A landscape with many valleys, sampled at points; each row gives a point and its height.
From any point a ball rolls to the lowest of the 2 points nearest to it. It stops when none of these is lower. Distance is the straight distance between rows; heights are no part of it.
fubi: [-17  -3 -27  -9  -5   4  12   2  -3  -4 -28 -28 -13  13  24  16  -3 -30
  14  -4]  (h 50.0)
gosop: [ 31 -10 -11 -26  -5  -4  -3  12 -29  -8   7 -49   4   3   4  26  11 -22
  41 -25]  (h 38.1)
disor: [ 23   8 -21  19  -9  -8   7  -1  -6   0 -11 -20 -10   7  -6  -7   3 -24
  32  23]  (h 32.8)
Nofir: [-14 -29 -27 -47  36 -18   8   5  10   5  -4 -22  18  -2   5  10  19   7
  34 -10]  (h 38.7)
vutig: [ 10  -7  -4   0  43 -37   4  14  23   7  20  24  24 -33 -29 -40  31  26
  17  23]  (h 78.3)
bul: [  8  -6  21 -53  17 -10 -16  -3  -4 -15  29  -2  22 -15  13  29  11  32
   5 -42]  (h 70.3)
mibu: [  5 -26  27 -47 -19  27 -20  -4   1   0  30   4 -21  28  22  18 -24  22
 -10   4]  (h 69.0)
kud: [-26   8  21 -16  16  24  12   0  12  -3   8  23  25 -14  10  -1  -9  13
 -41 -34]  (h 32.9)
Ras: [ -6 -34   7   1  22   0  -2   7  29  20   9  29   7   3 -12 -47 -17  32
  -6  33]  (h 60.2)
pelus: [ 61  17  16  -3 -14 -16 -26   0 -20 -10  38 -15  11 -17 -15   6  11  12
  35   5]  (h 71.6)
Nubit: [ 24  -7   1 -42  -3 -11 -23   5 -21 -12  13 -34   4   9   4  24   0   6
  28   0]  (h 29.2)
Gem: [ -4   0 -25  11   6 -12  22   0   8  -2 -14 -14   0  -2   9   5  11 -22
  10   4]  (h 19.4)
vubig: [ 13   9 -14   2 -33  14 -25  -2 -29  -4 -28 -28 -30  27   4  10 -18 -30
  22  10]  (h 54.2)
kor: [  2 -35 -31 -47  23 -15  -4   9  -9   7 -12 -36   4  14   2  17   9  -3
  53   4]  (h 34.1)
kilet: [-27  11  18  -7   3  29   9  -2   5   0  -1  11  18  -7  10  11  -7   2
 -41 -34]  (h 37.5)
Dopon: [ 24  27  19  27  16 -19   5  15   7 -13  37  38  26 -49 -16 -30  20  15
 -15   0]  (h 46.0)
Bure: [ 35   6 -19  14  -7  -8   8   3 -10  -3   5 -26  -1  -4  -4   3  13 -21
  37   9]  (h 34.6)
fubav: [  1 -26  15  13   2  13  -7   2  24  27   7  33  -9  12 -13 -49 -31  37
 -10  35]  (h 62.0)
zitap: [-15 -20 -24  -1  -4  -2 -20  -1   6  10 -45 -12 -28  31   2 -22  -6 -19
  21  30]  (h 53.5)
Fara: [ 20   2   0 -11   1 -12 -16   2  -2  -4  11 -16   8   4  -5 -10   5   7
  27  21]  (h 32.6)
bisef: [-26  -4 -19  -1  43 -27  48  -3  21 -14  -2   1  13 -26  14  13  23  -7
 -13 -33]  (h 36.2)
zez: [  0  28 -14  40 -14  -2  21  -7 -17  -8 -10  -1  -9  -6  -3  22   5 -27
 -13 -10]  (h 64.0)
Vad: [ 40 -15 -12 -18   2 -14  -1  11 -23  -4  11 -44   9  -3  -8  21  14 -18
  51 -12]  (h 37.1)
zep: [ 34  30  22   2 -41  10 -34  -6 -28 -14   8 -20 -11  13   4  17 -20 -11
  10  12]  (h 25.7)
zanap: [-24 -35  11 -43 -11  27 -15  -4   6   8 -12  -6 -16  32  16   6 -36   7
 -11   2]  (h 61.8)
pom: [ 32  36   7  19 -43  11 -26  -3 -33  -8  -7 -14 -15   9  -6   8 -18 -20
  12  15]  (h 22.7)
bubo: [-11  -3 -25 -18   7   1  14   2  -2  -9 -17 -27   5   9  25  17   6 -21
  13 -16]  (h 48.1)
pefa: [ 25   8  21 -38 -14  -5 -25  -3 -17 -16  28 -22   6   7  12  29  -2   9
  15  -7]  (h 28.1)
dimen: [ -6   1 -19  55  15 -37  54   1   8  -9  -9 -14   0 -11 -11  32  -7 -27
   4 -27]  (h 36.3)
zifa: [  4 -20 -39  23  20 -30  36   3  19   3 -14 -17 -11   5  -6 -15  19 -14
  38  25]  (h 74.6)
bib: [ 34  -1  18 -13  -8 -21 -29   5   0   3  23  -3 -10  14 -19  -3  -1  23
  26  40]  (h 80.9)
kiros: [ 15   3   2 -47   6  -4  -6  -2 -20 -19  11 -34  16  -4  19  35   9   4
  19 -36]  (h 39.5)
mel: [-24 -15  -1  21   3  16   2   4  19  21 -19  23  -6   0 -14 -41 -12   2
 -13  26]  (h 50.9)
bifa: [ 26  30  46  -7 -21   8 -23   6  -5  -9  46  16  10 -12   3  13 -11  24
 -20 -21]  (h 64.5)
livub: [ -7   1 -31  50   3 -33  37  -3   6   0 -22  -1 -17  -2 -10   9  -1 -26
   9   7]  (h 46.6)
nume: [ 22   2  27 -43   6 -13 -23  -4  -8 -11  40   6  16 -17   6  25  14  33
  14 -26]  (h 70.6)
bibe: [ 23  14 -19  37 -27  -3  -3  -3 -16   4 -23  -9 -24  10 -10  -9   2 -29
  24  31]  (h 29.6)
Daf: [-11  -4 -28  46  12 -26  44  -3   7  -3 -17 -11  -8  -8  -3  20  -1 -25
   8 -11]  (h 42.5)
teram: [-51 -22 -24  -4  23   4  26  -7  25   5 -33   4   1   5  12  -8   6 -11
 -11  -2]  (h 53.0)
lozer: [ 17   3 -24  -8 -24  10  -7   6 -29  -7 -20 -41 -20  25  12  14 -12 -35
  34   6]  (h 53.3)
Tipim: [ 13  19  22 -11  29 -11   9   2  -6 -22  26   4  31 -43  12   9  36  16
  -6 -53]  (h 20.6)
niz: [ 40  19   6   7   2  -8  12  -1 -19 -17  27 -22  17 -24   2  21  26 -14
  18 -38]  (h 41.4)
Kote: [ 16  18  26 -20  18 -11  -4   4 -10 -24  33   7  29 -34   7  13  24  22
   2 -50]  (h 22.1)
Kov: [ 17  32  22  32   1  -3   4  10   8  -2  26  37  18 -31 -17 -28   4  10
 -16   8]  (h 42.6)
bobe: [  8 -25  17 -19 -21  11 -37  -1   4  10  -5   0 -31  39   0 -12 -31   9
   6  29]  (h 82.2)
mis: [ -3 -28   1 -17 -21  10 -40  -3   1  15 -28  -6 -40  45   2 -19 -26  -2
   7  31]  (h 82.7)
Gibu: [ 13  56  24  24 -17  19  -3  -3 -15 -17  17  12  14 -21  -5  15   6   0
 -34 -31]  (h 56.3)
Munu: [-37 -41  -5  -9  26  20   9   4  28  24 -17  24   7   1   3 -39 -21  23
 -18  12]  (h 57.2)
kab: [-11  11   6 -30  -2  10   0  -3  -3 -17   4 -16  18  -3  18  17  -1  -2
 -13 -32]  (h 41.5)
gaka: [ -7  -4 -17  25 -29   9 -24  -4 -11  15 -46  -7 -38  27  -7 -14  -5 -28
   8  29]  (h 58.2)
mozen: [-28   4  10  22  -9  37   4  -2 -11  17 -10  24   6  -2  -4  -2 -13   3
 -48 -16]  (h 58.1)
Kigut: [  4 -12 -15   4  41 -35   8  12  28  12   9  17  17 -20 -27 -44  31  18
  17  39]  (h 77.9)
Komom: [-31 -19 -23  23  12 -11  15  -1  32  17 -31  17 -11   3  -7 -34   3 -13
   0  29]  (h 64.4)
Sepi: [-28  -1 -35   7  -7  13  23  -2 -15  -1 -42 -24 -22  17  21  32  -2 -37
   3 -11]  (h 54.0)
tugal: [  0 -24  27 -62   2   5 -15  -3   0  -8  36   1   1  11  16  23  -3  30
 -10 -10]  (h 69.7)
lepe: [ 22  42  19  27  18 -21  21   7   2 -22  29  27  22 -51  -1  -6  27   4
 -19 -24]  (h 49.6)
Pitu: [  2  14  13  20 -10  11  -6   2   6   4   6  20   7  -5 -11 -21  -8   5
 -17  14]  (h 43.0)
daz: [ 13  26  13  21  -5  -3   4   1   7  -4  16  23  12 -19 -14 -21   3   5
 -13  10]  (h 39.4)
kodu: [ 45  27   1  12 -17   2  11   1 -25 -17  17 -30  11 -14   0  23  11 -24
  17 -29]  (h 42.0)
dibo: [ 28   3  12 -15 -24  -4 -31  -2 -12  -9   6 -21 -13  22  -2   3 -13   4
  24  27]  (h 29.3)
Doger: [-16 -33 -25 -33   4  -2 -12   7  -4   0 -36 -34 -21  33  19  -5  -8 -18
  33  17]  (h 31.0)
Mirag: [ 21  24  10  32 -27   1 -19  -2  -4   4  -2  13  -6   2 -25 -26  -8  -3
   4  37]  (h 82.1)
fome: [-20 -34 -24 -35  11   0 -11   2  11   6 -38 -26 -11  34  14 -15  -6  -8
  27  22]  (h 28.5)
rezof: [-38 -22  -1 -27  -3  30  -1  -5   9  13 -29   2   4  16  10  -4 -24   2
 -25 -12]  (h 51.0)
pogem: [ 15  28  21  24  32 -26  20  14   7 -16  32  33  24 -52 -13 -21  32  14
 -17 -12]  (h 47.9)
roto: [ 31  -1  -3 -11 -10 -12 -23   0 -11  -5   3 -26  -6  16  -6  -3  -4  -5
  34  29]  (h 30.7)
ked: [-31 -15 -25  24  28 -18  27  -5  33   6 -20  19  -5  -5  -8 -26  17  -9
  -1  23]  (h 66.8)
Buse: [  3 -27 -21   8  35 -37  46   7   4  -9  14 -22  14 -19  -4  24  36 -18
  31 -39]  (h 26.1)
kez: [-49 -10 -14  -4   8  20  20  -5  11   9 -34   8   0   2   7   3   0 -13
 -28 -14]  (h 57.6)
tonu: [-40  -2 -15  35 -14  10   9 -12  -6  15 -39  10 -18   9  -1   2   7 -24
 -24   5]  (h 32.7)
tidad: [ -7 -17  19 -57  12  -6 -16   0   4 -10  27  -1  16  -3  15  23   1  27
  -4 -20]  (h 70.0)
Nepa: [  2 -22   2 -16  26 -21  -7   5  22   9  13  12  17  -4 -19 -30  10  24
  16  30]  (h 77.8)
ledo: [ 55  16  22 -13  -7 -22 -29   1 -22 -12  47  -7   9 -20 -17  21  12  27
  32  -8]  (h 71.2)
larem: [-26 -15 -32  23  33 -26  36  -1  29   3 -20   7   0  -6   1 -12  15 -16
   6  17]  (h 68.8)
bonuz: [  5  31  30  28 -12  24  -6   7  -5  10  21  35  14 -19 -13 -13 -18  18
 -39  -4]  (h 53.4)
sonub: [-30 -27 -41  18  38 -37  50   1  29  -3 -15  -4   4  -7   7   0  20 -12
  17   5]  (h 71.1)
guler: [ 15  24  -7  64 -28  -5  -1  -9  -9   4 -12  20 -20  -1 -28 -21   9 -17
   0  40]  (h 66.2)
nele: [-19 -25 -33 -23  34 -16  21   1  13   0 -10 -19  15  -3  12   9  25  -3
  28 -12]  (h 40.6)
revad: [ 11  50  13  35 -18  16   5  -5 -21  -7   4  12   3 -13 -11  14   6 -14
 -29 -18]  (h 59.1)
vekob: [ -9 -38 -30 -50  36 -21   0   3   8  10 -11 -23  11   9  -4   3  16  11
  46   5]  (h 36.8)
buvit: [  3  22  -1  -1  16  -2  28  -2  -3 -25   5 -13  15 -20  20  21  22  -5
  -7 -47]  (h 39.1)
Fen: [-48  -2 -17  52   6  -8  26  -9   6  14 -30  30 -12  -2 -12   0   6 -12
 -36   9]  (h 34.7)
bom: [-15 -33   9 -40  -1  14 -17  -3  11  14  -2  -1 -10  30  10  -6 -25  16
  -5  11]  (h 60.8)
Vep: [ 14  34  31  35  -2  12   7  11   4   2  22  44  13 -33 -21 -26  -1  13
 -37  -2]  (h 46.9)
tida: [-14  14   8 -28 -23  28 -13  -8 -21 -11 -17 -23  -6  19  24  35 -20 -15
 -13 -26]  (h 26.2)
segu: [ -8 -19 -23 -32 -11   9 -16   3 -12  -2 -28 -33 -20  32  21   6 -17 -19
  25   7]  (h 33.3)
pez: [-10   2  12  15 -21  30 -20  -5  -7  16 -12  20  -7   9 -14 -11 -23   5
 -23   7]  (h 63.5)
sape: [ 39  24  16  12  -9 -20 -24   5  -1  -2  33   7  13 -14 -23 -17   6  19
  20  24]  (h 80.0)
vike: [  2   1   2 -36   8  -3  -3  -2  -6 -16   9 -22  21  -5  20  21  10   3
   8 -29]  (h 40.3)
gifa: [-26 -18 -33 -16  32 -16  33   1  13  -9 -14 -18  10  -7  22  12  20 -12
  10 -15]  (h 42.7)
nezor: [-26   7 -16 -20  17   7  26  -5   6 -11 -12 -13  12  -5  28  20  12 -16
 -18 -39]  (h 46.7)
Mapok: [ 24  26  -7  30 -16  -1   2  -1  -5  -5   4   1   2  -7 -11  -7   6 -13
   8  16]  (h 33.4)
gomav: [  3  29  -7   8   0   2  25  -5  -8 -18  -3 -19   7 -12  15  33  13 -24
 -11 -46]  (h 36.9)
seg: [-27  17   4  -8  -4  33   8  -7  -7  -5 -15   2  10   1  13  19  -2 -12
 -35 -34]  (h 42.3)
Ruzi: [ 13   8   1  14  38 -30  39   4   0 -23  26  -2  19 -48   4  15  42   1
  11 -51]  (h 23.6)
sipar: [-33 -31 -18 -34  22  -4  -1   3  15   8 -26 -17   0  24  11 -13  -2   5
  25  16]  (h 24.9)
Sar: [-22 -30  -3  19 -12  25 -22  -2  10  34 -28  17 -17  22  -9 -34 -29  17
 -18  24]  (h 58.0)
vizor: [-40   8   2 -19 -10  32  -1  -6  -9   0 -26  -6   5   8  15  23 -13 -10
 -31 -31]  (h 45.8)
gezi: [ -9  -5   8 -32 -22  16 -26  -4  -9  -4 -13 -18 -10  24  15  13 -27  -5
  -3   0]  (h 30.1)
tegun: [-13   8 -17  18  -5   3  17  -5   3  -4 -21  -3 -10   5   3   2   6 -20
  -2   3]  (h 25.3)
Soki: [ -3 -36  22 -56   0  20 -10  -1   5   2  27   4 -10  29  21  17 -16  22
 -14  -3]  (h 69.3)
Lidov: [ 29  20  15 -17 -31   8 -28  -2 -17 -11  13 -16  -3  12   4  12 -18  -5
  10  11]  (h 27.5)
lik: [ 17  30  -7  19   6 -12  25  -2  -3 -18  10  -4  13 -17   5  11  15 -16
  -4 -17]  (h 21.1)
vege: [  4   3 -16  28  -4 -10   7  -4   9   7 -22   2 -12   5  -6 -30   3 -16
  14  36]  (h 53.7)
zon: [ -4 -19 -25  14  44 -42  48   6  13  -8   5 -11  15 -22   0  15  28  -9
  19 -24]  (h 28.3)
Vivid: [ 27  20  16  15 -27   1 -24   1   2  -2   9   2  -4   2 -16 -24 -10   5
   9  32]  (h 81.3)
nodo: [ 36   3  19  -1  19 -31 -21  11  11   5  39  22  19 -24 -29 -25  17  38
  19  24]  (h 79.0)
nupa: [ 28  31  -5  32 -40  10 -14  -6 -24  -4 -14 -12 -18   7 -11   1  -4 -25
  17  27]  (h 26.0)
Sozo: [-41 -35 -17  12   2  18  -5  -3  15  29 -46  19 -20  17  -5 -35  -9  -6
 -14  22]  (h 57.9)
sogi: [ 18  29   6  12 -20   7  -6  -2 -12  -5   2  -5   2  -4  -3   5   0 -12
  -2   6]  (h 30.6)
tipiz: [  1  -6 -32  59   7 -36  32  -4  15   3 -19   0 -16  -2 -12 -11   5 -21
  22  29]  (h 49.9)
rudun: [-37 -32 -13 -37  29  -2   6  -1  26   7 -15  -8  13   8  12 -11   3   8
   5   0]  (h 19.8)
barot: [-25 -34   9 -57  38 -10  -3   8  22   4  14   9  25 -12   2  -2  12  33
  -1 -19]  (h 18.1)
tudu: [ 24  -5  -7 -34   1   1  -2   5 -25 -18  10 -44  12   0  14  33   9 -13
  31 -36]  (h 38.8)
mises: [-46 -27 -27   7  11   7  12  -3  27  25 -41  11 -14  15   1 -30   4 -14
  -9  21]  (h 61.2)
zem: [ 27  -5  30  10 -22  14 -21   3   7  16  33  31 -14  12 -11 -22 -28  29
 -13  32]  (h 65.4)
lib: [ 31  44   7  55 -18  -9   3  -1  -6  -4  14  21  -2 -23 -26 -17   9  -8
  -5  23]  (h 39.2)
suz: [-28 -35 -14  21   1  20 -11  -2  20  31 -32  25 -14  15 -11 -46 -14  10
 -17  28]  (h 54.7)
Buzu: [ -7  24  -3  -5 -28  25  -8  -6 -26  -3 -22 -16  -7  12  11  27  -9 -22
  -9 -17]  (h 22.8)
bativ: [ 19  19  28 -34 -13   4 -19  -4 -14 -20  26 -11  13   0  19  27  -2  19
  -6 -25]  (h 26.9)
roz: [ -1  32  -9  20  -6   8  31  -8 -23 -13 -12 -20  -7  -4  15  47   4 -29
 -14 -39]  (h 33.0)
Pabul: [-10 -18   8  11 -23  31 -22  -5  -2  24 -17  22 -17  20  -9 -21 -35  15
 -23  15]  (h 60.7)
ruru: [-14   9 -28  20 -16   6  22  -4 -20  -4 -33 -25 -20  12  13  39  -1 -40
   3 -19]  (h 57.5)
Vaf: [ 39  10  25 -27   4 -21 -30  -5 -10 -14  44   4  14 -21  -9  17  13  36
  22 -17]  (h 70.9)
guke: [ -8 -18   2 -35 -12   7 -25   0  -8  -2 -16 -22 -20  35  13   6 -22  -6
  17  15]  (h 31.8)
Teve: [ 14  -2  43 -31  17 -10 -16  12   7  -6  55  35  23 -30  -1   5   6  51
 -10 -24]  (h 41.6)
ledif: [ 39  18  26  12   1 -26 -22  13   7  -2  46  24  16 -24 -27 -26  12  34
  10  22]  (h 79.4)
mika: [ -4 -11   3 -34   6  -6  -9   4  12  -1   8  -6  14   6   8   0  -5  14
   5   2]  (h 35.6)
bel: [  1   6  -2  -5 -37  17 -28  -5 -22   2 -29 -13 -24  29   1   2 -23 -19
   4  18]  (h 55.3)
tadi: [ 29  31  29  -6   1   2  -7   3 -14 -25  27  -3  23 -29  14  19  19  10
  -4 -46]  (h 24.1)
viri: [  7 -17 -17 -36   9  -9 -10   4  -8  -1  -9 -36  -1  16  11   8   2  -5
  41   9]  (h 31.7)
sota: [ -9  20 -20  52 -17  -8  28 -10 -24  -3 -25 -11 -17   4  -6  42  -1 -30
 -10 -10]  (h 63.4)
Tanel: [-14 -32  18 -29   3  20  -6  -1  19  12  12  14  -3  15   8 -10 -26  29
 -17   7]  (h 59.6)
nas: [ 24 -15  -7 -39   2  -7 -22   3 -23  -4   4 -38  -5  22   6  19  -2   0
  39   9]  (h 30.2)
kugi: [-20 -15  15 -48  36 -11  -2   6  12  -3  20   9  29 -22  12   8  12  29
  -8 -35]  (h 21.2)
Zafak: [ 30  13   2  -3  13 -12  11  -1 -12 -17  25 -12  22 -29   2  15  28   2
  21 -36]  (h 40.9)
gota: [  4  13  21  25 -12  24 -10   3   1  13  12  34   6 -11 -16 -22 -22  20
 -32  10]  (h 48.0)
kur: [-11   1  15  28 -11  38  -4   4  -5  22   7  40   2  -9 -10 -20 -34  30
 -40   5]  (h 52.4)
dadal: [  0   2 -20  11  18 -16  20   4  11  -6  -1  -6  12 -15   4  -2  21 -10
   8  -1]  (h 14.5)
ful: [-17   2 -14  32 -33  13 -22  -4 -19  18 -42   4 -34  18 -15 -10   3 -20
 -11  22]  (h 60.3)
bolem: [ 27   0  37   2 -27  22 -23   3  -1  14  40  26 -18  13  -5  -6 -29  32
 -19  21]  (h 66.6)
binil: [ 33  27  29 -22 -11  -1 -19  -3 -20 -23  32 -14  19 -16  15  35   8  16
   5 -42]  (h 25.8)
Todok: [ -4 -30 -42  10  25 -29  35   8  17   4 -10 -20   1   1  -5   1  25 -21
  40  11]  (h 73.8)
fup: [  4  -1  16  -2 -43  19 -35  -4 -20   7 -17  -3 -29  31  -2   0 -29  -7
  -2  17]  (h 56.4)
peke: [-18 -29 -42  14  32 -33  44   6  25  -1 -14 -16  -1   0   4   8  15 -20
  27  -3]  (h 72.6)
rav: [ 40  29  17  16 -20  -7 -23  -1  -8 -11  25  -1   9  -7 -13 -11   0   8
  14  20]  (h 80.5)
komit: [  2  -5 -30  37   4 -21  14  -3  17   8 -23   2 -17   2 -12 -28  11 -15
  26  40]  (h 52.5)
vog: [-42 -11   1 -30  -5  31  -3  -5   1   5 -22  -6   1  18  18  16 -19  -6
 -27 -20]  (h 48.7)
pediz: [-10 -28 -27  -8  28 -22   4   5  25  12 -15  -7   1   8 -10 -32  19   3
  32  33]  (h 76.3)
Bivug: [ 24  19  45 -13 -25  11 -27  -1  -4  -8  48  13   1   2   7  19 -15  22
 -16  -7]  (h 63.1)
noba: [ 23 -15  21 -42 -21   5 -36  -1  -8   3  26  -6 -32  38   6   7 -18  14
  12  34]  (h 81.5)
vorok: [ 16  41  20  22   6  -4  15   7   4 -17  23  21  20 -35  -5  -1  12   2
 -31 -22]  (h 51.7)
romid: [  7   6  24 -16   6  -9 -12   6   5  -6  32   8  22 -20  -1  -4   6  26
  -7 -10]  (h 38.6)
Pigo: [-10 -11  10  19   6  31   1   7   7  24   8  46   4 -13   0 -29 -39  44
 -39   7]  (h 55.1)
zodil: [  0  42   2  44 -18   9   8 -12 -23  -1  -6   8  -4  -4 -10  21   7 -19
 -27 -12]  (h 61.5)
sedu: [ 11  10  -8 -10  21  -5  18   0  -8 -19  14 -17  19 -23  16  22  26  -7
   5 -43]  (h 40.1)
mito: [-27 -34  -2 -48  30  -6   0   0  22   4   4   4  20  -4   4 -10   5  23
   2  -3]  (h 15.1)
med: [ 16  23 -10  42  10 -20  39  -4  -4 -14   6  -9  -1 -25   2  22  10 -24
  -4 -28]  (h 25.6)
vune: [ 10 -15  17  17 -10  15 -18  -3  13  23  15  31 -11   9 -17 -36 -31  32
 -11  32]  (h 63.6)
Sesim: [  3  -3  17 -20   9  -2 -12   2  12   1  24   5  17  -8   1 -13   0  22
  -4   0]  (h 37.3)
Bezo: [ 41   6  21  -4  -7 -23 -34   2  -3  -2  33   1   9   3 -22 -14   2  24
  28  34]  (h 80.6)
memav: [ 12  44  26  11  -3   8  -1   1  -2 -17  21  14  19 -30   4   4  10   5
 -30 -35]  (h 53.9)
Viz: [-39   0  -3  47  12  -3  31  -6   3  14 -17  35  -7 -15 -14  -8   2  -6
 -44   5]  (h 41.7)
saz: [-25 -16 -32   4 -13   9  -8   0  -6   9 -49 -12 -25  26   8  -7  -2 -28
   8  14]  (h 50.4)
Roguv: [ 33 -16  23 -40 -12   3 -35   3  -6   7  37   5 -29  32  -2   3  -4  25
  13  40]  (h 81.4)
nivom: [-47 -17 -22 -11  35  -3  35   1  31  -3 -21   9   8  -8  12  -6  13  -8
 -15  -8]  (h 49.0)
zumu: [-17 -14 -19   9  51 -39  49   7  21 -11   6  -2  21 -27   8  12  33  -3
   6 -33]  (h 31.3)
Bis: [ 18  16   8  39 -27   3 -25   0   5  14  -8  18 -16   7 -31 -39 -12  -1
   4  47]  (h 83.1)
pem: [ -9  30  -7  -1 -16  25  10 -11 -23 -13 -19 -20  -2   4  17  40   1 -27
 -16 -33]  (h 27.6)
Lav: [ -4 -19 -13  -7  33 -27   1   4  28  10   0   6  10  -3 -17 -42  16  14
  23  39]  (h 77.2)
vesuz: [-16 -31  -3   1 -24  17 -36  -4  -2  25 -37  -2 -35  35  -6 -21 -29  -1
  -9  25]  (h 83.4)
lur: [  6  28  -7  15 -29  15  -7  -6 -26  -5 -15 -15  -6   8   1  16  -4 -24
  -3  -1]  (h 26.7)
Tuv: [  4  -1   4 -24  -2  -7 -16  -1   1  -5   5 -14   5   8   5  -1  -4   4
  14   7]  (h 34.2)
Pepen: [  8  -9 -29 -12  -9   7  12   4 -21  -7 -22 -39 -14  19  17  18  -6 -39
  30  -8]  (h 52.1)
Tezaz: [-26  -4 -25 -20  17  -2  30   1   6  -8 -14 -18   8   2  30  23  10 -16
   0 -30]  (h 45.7)
fesi: [ -3   2  -8  25 -14   0 -10  -6  10  12 -23   8 -12   8 -17 -33  -3 -11
   3  33]  (h 51.3)
vof: [-37 -12 -19   2 -24  21 -19  -4 -12  16 -50  -8 -28  27   6  -3  -9 -24
  -9   5]  (h 46.8)
ponet: [ 19 -11 -11  21  39 -38  46   3   2 -15  23 -11  15 -32  -4  23  38 -10
  22 -52]  (h 24.7)
befod: [ 15 -13  24 -29 -28  12 -33   1  -8   0  11  -7 -27  35   7   4 -26   7
  -1  27]  (h 81.8)
rabov: [ 12  10 -13  50   4 -32  48   2  -1 -13  10 -22  -1 -15  -9  31   3 -31
   9 -30]  (h 30.0)
povo: [-19   9  22 -19  28   8  16   4  11 -12  17  16  28 -21  11  -1   5  18
 -34 -42]  (h 28.2)
lokik: [-16 -23   7   6   6  27   2   6  15  22  -2  31   3  -4  -2 -30 -33  27
 -29   8]  (h 56.7)
Ramin: [-23 -37   3 -10  26   7   4   3  32  18  -1  23  11   0  -6 -46 -14  33
 -10  20]  (h 58.9)
nimal: [ 16  23   4  11  29 -20  28   2  -2 -24  26   4  22 -43   9   6  35   5
  -5 -47]  (h 22.4)
rumol: [ 18 -22  28 -35 -20  28 -19   2   1   6  32  16 -22  29  13  12 -31  23
 -20  15]  (h 68.5)
Fafe: [-15   5  14 -33 -22  22 -20  -6 -12  -7  -7 -14  -3  21  18  24 -25  -3
 -14 -16]  (h 28.4)
Ponak: [-12   8 -16  51 -24  -1  -4 -11 -11  13 -32  11 -28  11 -19  -9   8 -23
 -10  29]  (h 62.9)
Savom: [ 42 -12  21 -33  -5 -13 -36   0  -1   5  41   4 -19  22 -15   4   6  29
  24  36]  (h 81.2)
sov: [-51 -39 -11 -21  24  16  16   1  31  16 -27  15   8   7   9 -26 -11   8
 -16  -1]  (h 55.0)
Tevus: [  6  20 -13  64 -29   0   3 -13 -15   5 -20  14 -22   2 -19  -4   9 -22
  -3  31]  (h 64.9)
soza: [ 24  38  45   9 -20  18 -17   5  -8  -6  36  24  15 -21  -5   5 -16  19
 -28 -17]  (h 66.9)
mak: [-42   8   2  34   8  20  26  -8   0  10 -16  33   0 -16  -7  -2   9  -6
 -54 -14]  (h 48.3)
debub: [-22  -2  12 -32  31  -3  10   2   9 -10  12   6  29 -23  14   6  17  16
 -18 -38]  (h 24.3)
burof: [  3  -9 -13  11 -20   1 -33   0  -4  11 -35 -12 -34  31  -5 -28 -12 -14
  18  40]  (h 55.7)
reveg: [-51 -12 -18  32   1   7  21 -12   4  13 -37  18 -17   7  -4  -1   7 -16
 -27   3]  (h 23.7)
Buru: [-17   4  18   8 -18  35 -12  -6  -8  12  -8  22   4   2  -5  -1 -22  10
 -35  -2]  (h 61.7)
Subi: [-41  14  13  23  -4  35  18  -6 -13   9 -14  24   7  -4  -6  10  -3   0
 -58 -26]  (h 54.1)
kaz: [  5 -18 -31   9  27 -30  17   4  20  13 -15 -15  -1   1  -8 -27  21  -4
  40  35]  (h 75.5)
sur: [ 16  17  35 -17 -39  21 -27  -4 -12  -3  31   6  -4  11   5  21 -27  11
 -21  -1]  (h 61.6)
motu: [ 21  -3  10   0  27 -33 -12  13  19   3  29  27  21 -30 -35 -37  19  34
  20  28]  (h 78.7)
Filu: [ 24  26   2  39 -10 -13   4   1   4  -4  12  18   5 -16 -19 -22  10  -5
   4  22]  (h 36.1)
goron: [ 38  -7 -15  -4   1 -17   6   7 -14  -5  11 -37   2  -2 -10   4  16 -17
  48   8]  (h 35.8)
keri: [-47  -9 -21  20 -20  19  -5  -7 -18  16 -43  -3 -25  20   6  13   2 -25
 -24  -4]  (h 41.3)
lif: [ 11  12  24  -1 -41  21 -35  -6 -15   6   2   4 -22  19  -5   3 -28   4
  -9  17]  (h 57.8)
Nit: [ -8   1   1  30  -5  11  -1  -4   9  16 -12  24  -3  -1 -18 -35  -4  -1
 -11  22]  (h 47.5)
lek: [ 23  -2  37 -18 -29  28 -17   1  -1  10  41  25 -21  22   7   8 -26  26
 -17  17]  (h 67.8)
tarez: [-24  18  -1 -16   7  15  16  -8   1 -13  -7  -7  16  -3  20  23   9 -13
 -20 -38]  (h 44.0)
Teg: [-11   9 -25  49 -11  -8  34  -6 -17  -3 -30 -22 -17   6   2  40  -2 -39
   1 -19]  (h 61.0)
Mibe: [ 11   2  32 -26  21 -19 -14  10   3 -11  42  22  22 -31  -4  -1  18  40
  -3 -22]  (h 40.2)
Fitas: [-47 -35  -8 -22  11  22   6  -3  23  14 -26   7   4  12  14 -14 -21   6
 -19  -6]  (h 53.2)
deza: [-18 -18  12  -7  -1  19  -3   0  14  15   6  15   3   6   3 -17 -22  21
 -24   5]  (h 58.3)
zef: [-40   0 -20   9  33 -16  46  -2  23  -5 -18   8   7 -11  13   5  12  -8
 -19 -19]  (h 43.1)
pim: [ 21  18  32   1 -43  21 -32  -1 -15  -2  16  10 -12  11  -5   5 -33  11
 -12  11]  (h 59.5)
Ref: [  9  15  -9  11  10  -9  15   0   4 -10  10  -1  12 -19  -1  -7  18  -4
   0   0]  (h 17.7)

Where does a ball stop that starts at each point below?
Sesim: pom
Tevus: reveg
komit: dadal
bobe: sape
revad: daz
gosop: pom
bom: gota
guler: reveg
Vaf: mito
Fitas: mito
bolem: mito
lif: Tezaz
segu: mito
kaz: suz
niz: Buzu
zef: Tipim
vekob: Tipim
Buru: reveg
sota: Tezaz

Two balls start at each pair of points below. Name the first point that both come to, or write never.
Munu, nivom: never
gifa, teram: Tipim
Teve, kud: never
